Each scene shows the same named points in several views. A view is turned or mirrored, and shifted as a whole, has a little noise and may leave points out.

Scene 1
View 1
zafuv: [-19,11,9,10,9,8,16,4]
sinup: [-5,0,5,-9,5,-8,18,-5]
Munu: [-9,-5,4,17,8,-11,5,12]
kugof: [-6,1,16,4,8,1,8,-8]
Suk: [-2,-5,13,19,3,-8,-9,-3]
nin: [-13,3,-6,10,-2,-11,4,7]
mes: [-17,9,7,7,8,6,17,4]
tam: [-13,5,8,11,5,1,9,3]
Nafib: [-12,10,8,-10,0,5,13,-13]
Nere: [-11,10,0,-5,-7,-2,3,-10]
rok: [-23,15,0,-4,5,6,24,3]
Mulo: [2,-4,14,7,0,-7,-7,-12]
View 2
kugof: [-7,23,-1,1,-5,3,-11,0]
zafuv: [-3,9,8,-9,-4,-6,-3,-2]
Nere: [-2,9,-1,11,15,9,-12,3]
rok: [5,6,6,-10,12,-5,7,0]
mes: [-4,9,5,-7,0,-6,-2,-2]
sinup: [-6,20,-12,0,12,6,2,-3]
Munu: [-22,1,-9,0,-7,-2,-6,-11]
nin: [-14,-4,-6,5,5,0,-4,-8]
Nafib: [7,21,10,-2,5,2,-5,6]
Suk: [-17,18,-6,9,-10,6,-18,-3]
View 3
nin: [-12,1,-2,8,-16,-17,-10,-15]
tam: [-9,-5,-1,2,-6,-10,-13,-2]
Nafib: [-5,2,-3,-7,-15,12,-7,-3]
kugof: [-1,5,2,-5,-1,-4,-13,2]
Suk: [8,10,2,-5,-2,-17,-13,-1]
Munu: [-11,4,5,10,-4,-25,-13,-10]
Nere: [0,10,-7,-4,-29,3,-2,-16]
sinup: [-11,13,6,4,-7,5,-6,-11]
zafuv: [-16,-12,-1,2,-5,-4,-14,1]
Mulo: [13,15,-2,-7,-8,-15,-9,-4]
mes: [-16,-9,-1,2,-6,-3,-13,-2]
rok: [-25,-13,-1,4,-13,9,-9,-6]
View 4
nin: [4,2,-5,7,-30,5,-5,2]
mes: [-11,0,-10,0,-18,2,-14,15]
sinup: [15,0,-9,-1,-9,-2,-17,5]
Nere: [-1,0,-7,-3,-10,-9,0,-6]
rok: [-6,-4,-11,3,-15,-11,-8,23]
Nafib: [-3,-3,-11,-6,-2,-10,-8,1]
kugof: [-5,2,-9,-7,-7,8,-18,-2]
zafuv: [-15,0,-11,0,-17,4,-14,15]
Mulo: [0,5,-5,-9,-12,15,-12,-20]
tam: [-8,2,-9,-1,-20,7,-13,5]
Munu: [3,5,-5,4,-32,19,-15,2]
Suk: [-4,5,-5,-8,-14,18,-16,-13]
View 5
mes: [3,-12,11,14,7,-4,-12,9]
Munu: [5,7,-1,29,8,1,-22,10]
tam: [2,-6,4,16,5,-1,-13,6]
Nere: [-7,4,-5,-2,5,-8,-6,1]
Suk: [0,3,-12,21,0,10,-4,4]
kugof: [1,-5,-2,16,1,2,2,10]
sinup: [0,7,0,9,9,-11,-1,19]
nin: [-2,7,1,15,11,-7,-24,5]
Mulo: [-3,8,-17,17,-1,8,0,1]
Nafib: [-6,-6,-1,-4,4,-9,3,7]
rok: [2,-13,16,2,12,-15,-12,11]
zafuv: [3,-16,11,14,7,-4,-11,8]
View 6
kugof: [-3,-1,11,6,-4,-6,3,2]
rok: [-7,1,44,1,2,-14,18,11]
tam: [-6,1,27,2,-8,-6,2,2]
Nafib: [4,2,16,3,15,-12,4,7]
Munu: [-17,-6,28,-8,-15,-1,-7,-2]
mes: [-6,2,30,2,-3,-9,10,7]
sinup: [-10,-9,15,-8,11,-11,3,5]
Nere: [5,5,20,-2,13,-6,-7,4]
Mulo: [0,0,3,0,-4,1,-17,-4]
Suk: [-4,-2,7,2,-11,-1,-10,-4]
zafuv: [-4,4,30,6,-6,-10,12,7]

Which points are out of place in each view (at most two, in the order of its rows)? Write - if all are in place.
view 1 | Suk
view 2 | Nafib
view 3 | Nere
view 4 | -
view 5 | -
view 6 | rok
